Each row is a point on a landscape with many valleys, with its height.
From any point a ball takes the steepest step (drop divided by distance) to one of its 2 nearest points. It stops when none of these is lower. Distance is the straight distance between rows; heights are no part of it.
Z_907: [-25  23  -8 -70  27  28 -10   0   6   7 -19   4  15 -22   8  19 -10  -8
  16 -17]  height 0.97
Z_533: [ 27  -5 -12  38  -3  -8  22  27 -23  33   5  12 -24  -3 -32 -20  27  -7
 -15  26]  height 5.30
Z_642: [ -5 -12 -21  35  38 -36  36  30  12  38  25  -4 -54  -1 -38   1  27  -8
   4  12]  height 0.79
Z_606: [ -4 -10   2 -13 -35  41 -34 -28   6 -24   7  -4  17  22  36  -9  -9  26
  -8  16]  height 3.84
Z_910: [ 30 -51 -39  26  -2  16   5   6  -9  15   5  14 -18  17  -9 -32  23  -6
 -14   3]  height 5.58
Z_646: [  2  -7   1   2  31 -45  35  21   3  15 -15  25 -16  -4 -30   4   4   5
  -1  -6]  height 0.41
Z_727: [-14 -48 -36  -3  10  -5   4  40   9  15 -14   2   7   7  19  17 -10 -64
  26   6]  height 2.25
Z_432: [ 13 -21 -26  49  -2 -15   3   5  -2  15  23 -14  -9 -12 -20   1  15 -49
   5  -6]  height 1.53
Z_930: [  2 -53 -50 -29  35  -1  -7   5  13   0 -22   7  -2   8  16   6  -9 -49
   9 -20]  height 1.75
Z_440: [ 22 -66 -52   0   0  12 -19  -9   8 -14  10   7  -6  17  14 -17   3 -28
  -2 -11]  height 1.97
Z_966: [-12 -34 -34  12  17 -25  17  29  11  18  -6  -1 -11  -5  -6  16  -3 -39
  16  -4]  height 1.82
Z_506: [-31  35  22 -71   2  41   9  10   2   4 -40 -10  19  -6  31   2 -12  20
  17   1]  height 2.08
Z_197: [  5  25   6 -10  22  -9 -20 -26 -11  -7 -13  -2  22 -23  -6  14 -18 -33
   0 -37]  height 2.64
Z_578: [-28  14 -28 -53  41   0  -4  -9  28  -7  14  -5 -24 -14   9  28  -1  14
  19 -27]  height 0.88
Z_790: [-13  45  54  30 -26  -6 -42 -31  -3  -2  -2 -40  23 -10  -5  29 -19  -7
 -11  -6]  height 4.62
Z_531: [ 22 -13  25   4  -2  -1  22   2  -9  -3 -16  22  -3  20   1 -33  14  46
  -7 -19]  height 1.03
Z_569: [-17  45  47   1 -22 -27  18 -15  11 -15   4 -31 -22  14  12 -23  21  33
  19  -1]  height 4.47
Z_274: [ -5  22  31 -28  11 -13  21  -7  11 -11 -23 -10  -9  20  22 -27  14  36
  19 -30]  height 3.32
Z_802: [-11  11 -11 -27   1  22 -51 -39  16 -26  27 -21   6 -17  23  25 -10 -17
   1 -15]  height 3.30
Z_806: [ 12  21  43  -8 -10  10 -24 -40 -13 -11 -41 -20  19  19  23 -42 -15  -2
  -4 -44]  height 2.21
Z_997: [ 12   1  -7  41 -35  17 -24 -18 -10   3  35  -1  -5   0 -12 -12  15   9
 -20  23]  height 2.70
Z_987: [ 32 -36 -23  22  18  -8  10  -4  -4  13   7  24 -25  21 -27 -36  22  12
 -11 -17]  height 5.34
Z_231: [-26  16 -21  12   0 -19  19  10  22  -9  62 -14 -34 -14 -20  26  10  32
   8  15]  height 6.21
Z_700: [-11  36  13  -5  34 -33   9 -15  21 -13  19  -5 -17   2  -4   7  13  23
  17 -35]  height 1.39
Z_25: [  2 -15 -30  42 -27  13   1  43 -11  31  25 -13  -7  -4  -3  -1  12 -47
   6  47]  height 6.23
Z_988: [-19 -61 -31   5   9   1  33  57   8  39 -20   8 -11  15   5   5  -4 -24
  14  31]  height 6.24
Z_130: [-18  20   4 -16  36 -40  27   6  25   0  12  12 -32   2 -13  15  10  41
  17 -16]  height 1.23
Z_51: [ 22  19   8  37  -1 -19  13   6 -15  18  25  13 -21  -6 -36 -14  28  12
 -13  10]  height 5.56
Z_362: [-19  20 -20  21 -18   3  14  25   4   7  60 -12 -36 -16 -20  13  14  34
  -3  44]  height 6.10
Z_687: [  2  13  33   4 -18 -10  16 -24  15 -23   5 -22 -27  39  19 -55  32  47
  11 -21]  height 4.05
Z_849: [  6 -35 -28   0 -10   1  -3  21  -6   1 -18   9  24  -3   6   9 -15 -57
   6  18]  height 2.88
Z_870: [  1 -13  12 -26  -8  24  40  31   1  -6 -36  28  17   4  16  10  -6  45
 -10  19]  height 6.88
Z_734: [ 10  33  41  -4   9   4 -41 -51  -5 -12 -15 -25  12   6  12 -23 -13 -21
   2 -60]  height 2.45
Z_16: [ 19 -56 -39  26   0  10  14  31  -8  30 -11   8 -10  16  -4 -20  17 -27
   1  11]  height 5.82
Z_329: [ -3 -22   0 -28 -26  55   7  14  -3 -27 -13  23  32  19  31  10 -14  22
  -8  49]  height 5.05
Z_537: [  0 -33 -16 -33  22   8  32  36  -4   4 -48  27  17  -3   5  17 -21   3
  -6  13]  height 6.59
Z_841: [ 25 -24   4  -1  12   5   6 -18   4 -13  -2  17  -7  34  10 -41   6  40
  -5 -44]  height 1.77
Z_979: [-15  -6 -32  -1  44 -36  13  -4  30  -6  25 -14 -28 -15 -13  33   2 -18
  17 -25]  height 6.32
Z_950: [ -3 -51 -33  27  -3  15  20  55  -1  47  -4   7 -14  15   5  -8  14 -32
  11  30]  height 6.04
Z_817: [ 14 -16  -6  13 -17  -4   3  14 -24   7 -27  18  34 -13 -11   4 -17 -38
 -12  20]  height 3.52
Z_689: [ 32  10  22  37  18 -31  -1 -17  -6  -2  17  22  -6  11 -32 -33  26   3
  -7 -35]  height 4.98
Z_80: [ 24 -14 -10  54 -10 -17  -2   3 -20  19   2  -1  11 -17 -29  -6   5 -57
  -8  -6]  height 1.92
Z_722: [-28  35  19 -50   7   4  25  26   0   2 -29   5  10 -11  18  15 -17  34
  14   4]  height 2.40
Z_461: [  5  34  29  -8  21   5 -44 -44  -8  -3 -14 -16  23 -19  -3   4 -18 -39
  -2 -56]  height 2.55
Z_579: [-39  40  23  -7 -35  -3  12  35  -5  -9  17  -6   6 -19  -3  23 -27  38
   4  49]  height 3.59
Z_315: [-37  48  45  -3 -45  -8  17  20   2  -3  14 -25  -3  -6  11   7 -12  50
   8  36]  height 3.93
Z_170: [ -7  36  37 -17  -4 -10   3 -15  -2  -7 -23  -9   7   5  18 -12  -5  18
  11 -21]  height 3.11
Z_132: [ 12  15  19  48   1 -13 -31 -42  -2 -11  34 -29  20 -28 -24  25  -5 -30
 -15 -18]  height 4.76
Z_456: [-31  47  46 -23 -32 -13  26   6   9 -10 -15 -32 -11   3  26  -7   3  40
  19  18]  height 4.25
Z_467: [-30  20 -11 -48  39 -16  21  12  26  -1  -1   6 -23  -6   7  24  -5  40
  20 -14]  height 1.05
Z_246: [ 28   8  30  31 -31  13   6  -1 -22  11   2  12  -8  14  -7 -38  28  41
 -17  12]  height 2.42
Z_133: [ -2  28  -3 -23  64 -28   3 -12   9  -1  -5   2  -3 -23 -21  22  -7 -25
  13 -53]  height 1.59
Z_291: [  2  37  -2  34 -21   1   9  20 -11  20  51  -8 -35 -16 -25  -2  25  29
 -13  41]  height 5.95
Z_982: [  2 -23 -24   0 -35  29 -30 -19   4 -21  28   5   7  11  15  -1   4  12
  -9  25]  height 4.37
Z_523: [  4  38  31   9   2 -21 -14 -18 -16   1 -20   0  28 -27 -12  20 -23 -27
  -8 -19]  height 2.75
Z_769: [ 14  31  39  51  16 -31 -12 -37   1 -11  34 -22  15 -24 -30  15   6 -16
  -4 -30]  height 4.80
Z_830: [-19  27  25 -24  -5 -20  32  39 -10   3 -20  16  10 -14  -1  20 -17  34
   5  20]  height 2.72
Z_876: [-14  -7 -34 -44  19  10 -11  -8  19 -16   7   3 -11   0  21  14  -1  20
  11 -14]  height 1.12
Z_249: [ -9  20  44 -31 -27  25  14  -8   1 -15 -46 -27  12  16  39 -24  -2  29
   2   0]  height 0.83
Z_63: [ 38  -8  14  33  28 -26  10   0  -8  14  13  31 -26  22 -34 -46  38  23
 -15 -21]  height 5.13
Z_465: [-10  17  27   2 -29  10 -36  -3 -22   1 -24  -2  46 -15  -7  32 -45 -38
 -18  36]  height 4.38
Z_328: [  3 -42 -27 -17 -25  42  -6   1   3 -22   7  17  16  17  21   0  -2   5
  -8  40]  height 5.03
Z_289: [  4  -6 -24  16   5 -14 -14 -21   7 -15  24 -10   2 -17 -10  19  -2 -30
  -1 -15]  height 1.95
Z_685: [ -3 -20 -35  42  13 -17  18  26  12  34  27 -13 -36  -1 -19   3  25 -32
  12   4]  height 1.14
Z_145: [  8 -35 -38 -23  39  -6  -2 -17  16 -10  -2  13 -22  18   3  -7   0  15
   3 -40]  height 2.16
Z_602: [ -5 -50 -36  29  31 -26  21  17  18  34   2   1 -38   9 -10  -5  15 -34
  16 -14]  height 1.47
Z_690: [ 32   8  12  55 -12 -22   2   6 -35  27  -2  10  10 -20 -42  -9   6 -42
 -19   9]  height 2.34
Z_944: [ 16 -30 -35  -6  31 -13 -14 -10  -2  -5 -19   6   9  -4  -1   3 -12 -56
   4 -37]  height 2.12
Z_22: [-10  40   1 -12  54 -31   4 -19  20 -12  24 -12  -6 -23 -15  31   3  -6
  17 -42]  height 1.51
Z_613: [ 25 -42 -28  -7  23   3 -10 -24   3 -16   4  15 -12  27   4 -31  -2  16
  -7 -46]  height 2.33
Z_686: [ -5 -16   6 -11 -36  40   4  22 -15 -12 -12  18  42   7  12  15 -23   2
 -11  68]  height 4.08
Z_916: [  0  34  38   0 -12  -6 -21 -20 -13  -4 -24  -4  25  -6   7   0 -19  -2
  -3 -15]  height 2.91
Z_786: [ 15 -21 -23  25 -32  23  12  38 -25  29   1   8   4  -1  -8 -10  10 -22
 -14  56]  height 5.63
Z_534: [-24  10 -12 -79  13  50 -24  -3   7  -5 -11   5  20 -11  25  18 -12  -5
  14   4]  height 1.24
Z_909: [-12  -5   3 -15 -30  28 -23  -2  -8 -18  -2   6  33   4  12  23 -27 -10
  -9  55]  height 3.03
Z_334: [  0  23  41  55 -18  -4 -43 -39   0  -2  29 -41  23 -20 -25  38 -11 -12
 -20   3]  height 4.70
Z_138: [ 13  42  29  37 -17 -10  12  12 -17  21  37   4 -31  -2 -22 -17  37  40
 -13  26]  height 5.76
Z_615: [-23  24  11  -2 -23 -16  28  43 -13   3   6  10   3 -22 -17  22 -20  23
  -2  42]  height 3.17
Z_347: [ 12 -10  10  13 -29  12 -26  -1 -26  -1 -32  13  50  -6  -7  10 -33 -45
 -20  31]  height 4.04
Z_201: [-18  19   4 -31   6  -2   8 -14  23 -15   1  -8 -15  16  27  -9  12  47
  22 -23]  height 3.50
Z_319: [-16   8 -26   0  23 -23   7 -11  27 -15  45 -13 -22 -14 -10  32   8  10
  12 -13]  height 6.27
Z_13: [ 20  21  22  41  16 -34   2 -18  -2  -5  22   3   2 -12 -38  -1  13 -14
  -6 -28]  height 4.87
Z_269: [ 31  11  16  52 -36  20 -24 -18 -29  18  16   5  -5   4 -18 -31  21  15
 -30  20]  height 3.25
Z_8: [ 19 -38 -43 -16  12  10 -40 -33   7 -28  13   3  -2   6  17  -9  -7 -30
  -1 -36]  height 2.74
Z_135: [ 10 -66 -46 -26   6  19 -17   6   8 -17 -11  11   9  16  30   0  -6 -47
  10   5]  height 0.76
Z_150: [-20  26  37 -22 -36  23  -7  -5  -2  -6 -28 -13  28   6  33   0 -16  26
  -1  24]  height 1.74
Z_753: [ -3 -47 -47 -31  19  10  -1  -5  19 -13  -2  13 -10  14  17   5   0   9
   3  -6]  height 1.63
Z_379: [ 10  12  48 -22 -21  24  -3 -21 -11 -11 -54 -27  15  21  33 -45 -14   9
  -5 -21]  height 1.71
Z_411: [  3  -4 -25 -26  53 -25   3  -2   0   2 -28  11   1 -18 -13  16 -15 -42
   9 -41]  height 1.78
Z_261: [ 33  -7  -3  36 -23  11  13  23 -34  26 -10  21  -1  -3 -21 -21  16   3
 -25  37]  height 4.82
Z_598: [-14 -43 -33 -20  13  -2  29  44   8  10 -25  14   4   2   5  16 -15 -14
   9  27]  height 6.43
Z_74: [-29  15  16 -82  -3  68  -9   0   7  -5 -28  -4  26   4  40   3 -13  10
  14   8]  height 1.70
Z_762: [  7 -18 -27 -28  10  23 -58 -41  14 -34  26 -10   2 -10  23  10  -9 -36
  -2 -28]  height 3.12
Z_654: [ -7  31  42  24 -32   1 -40 -15 -13   2 -12 -16  40 -12 -12  33 -34 -18
 -19  21]  height 4.53
Z_168: [ -3 -12  15 -36  19   0  47  36  -2   6 -52  30  10  -3   9  16 -15  35
  -4   6]  height 6.73
Z_749: [ -2  31  37  13  -9 -21   3 -25  11 -17  14 -12 -14  22   4 -31  21  30
  13 -24]  height 4.29
Z_136: [  9  -8 -20  32 -19   1 -23 -29   2 -11  36  -6  -2  -7  -9   2   9 -11
  -9   2]  height 2.27
Z_242: [ 32   1  21  26 -34  29  17  22 -35  23  -7  25   4  -1 -10 -24  21  34
 -31  38]  height 3.86
Z_634: [ -9  14   7 -13 -18  19 -41 -37   5 -22   6 -11  12   5  25   2 -10   9
  -1 -13]  height 3.46
Z_965: [ -7 -21 -14  13  30 -40  45  34   7  31  -2  18 -38  -1 -33   3  11   5
   0  17]  height 0.36
Z_659: [-20  17  14 -11 -35  18 -18  -4  -2 -12   7  -3  22  -1  15  16 -18  17
  -6  36]  height 2.39
Z_989: [ -5   1   6 -16 -14  14   2 -26  18 -27   6 -20 -18  35  36 -37  17  54
  11 -24]  height 3.73

For each start below, name the point where the ball stops.
Z_291 => Z_246
Z_989 => Z_249
Z_328 => Z_135
Z_579 => Z_907
Z_411 => Z_578
Z_329 => Z_249
Z_979 => Z_578
Z_197 => Z_249

For each start below, name every point that the ball comes to, in order.
Z_749 => Z_687 > Z_989 > Z_201 > Z_274 > Z_170 > Z_916 > Z_523 > Z_197 > Z_461 > Z_734 > Z_806 > Z_379 > Z_249
Z_231 => Z_362 > Z_291 > Z_138 > Z_51 > Z_533 > Z_261 > Z_242 > Z_246
Z_456 => Z_315 > Z_579 > Z_615 > Z_830 > Z_722 > Z_506 > Z_74 > Z_534 > Z_907
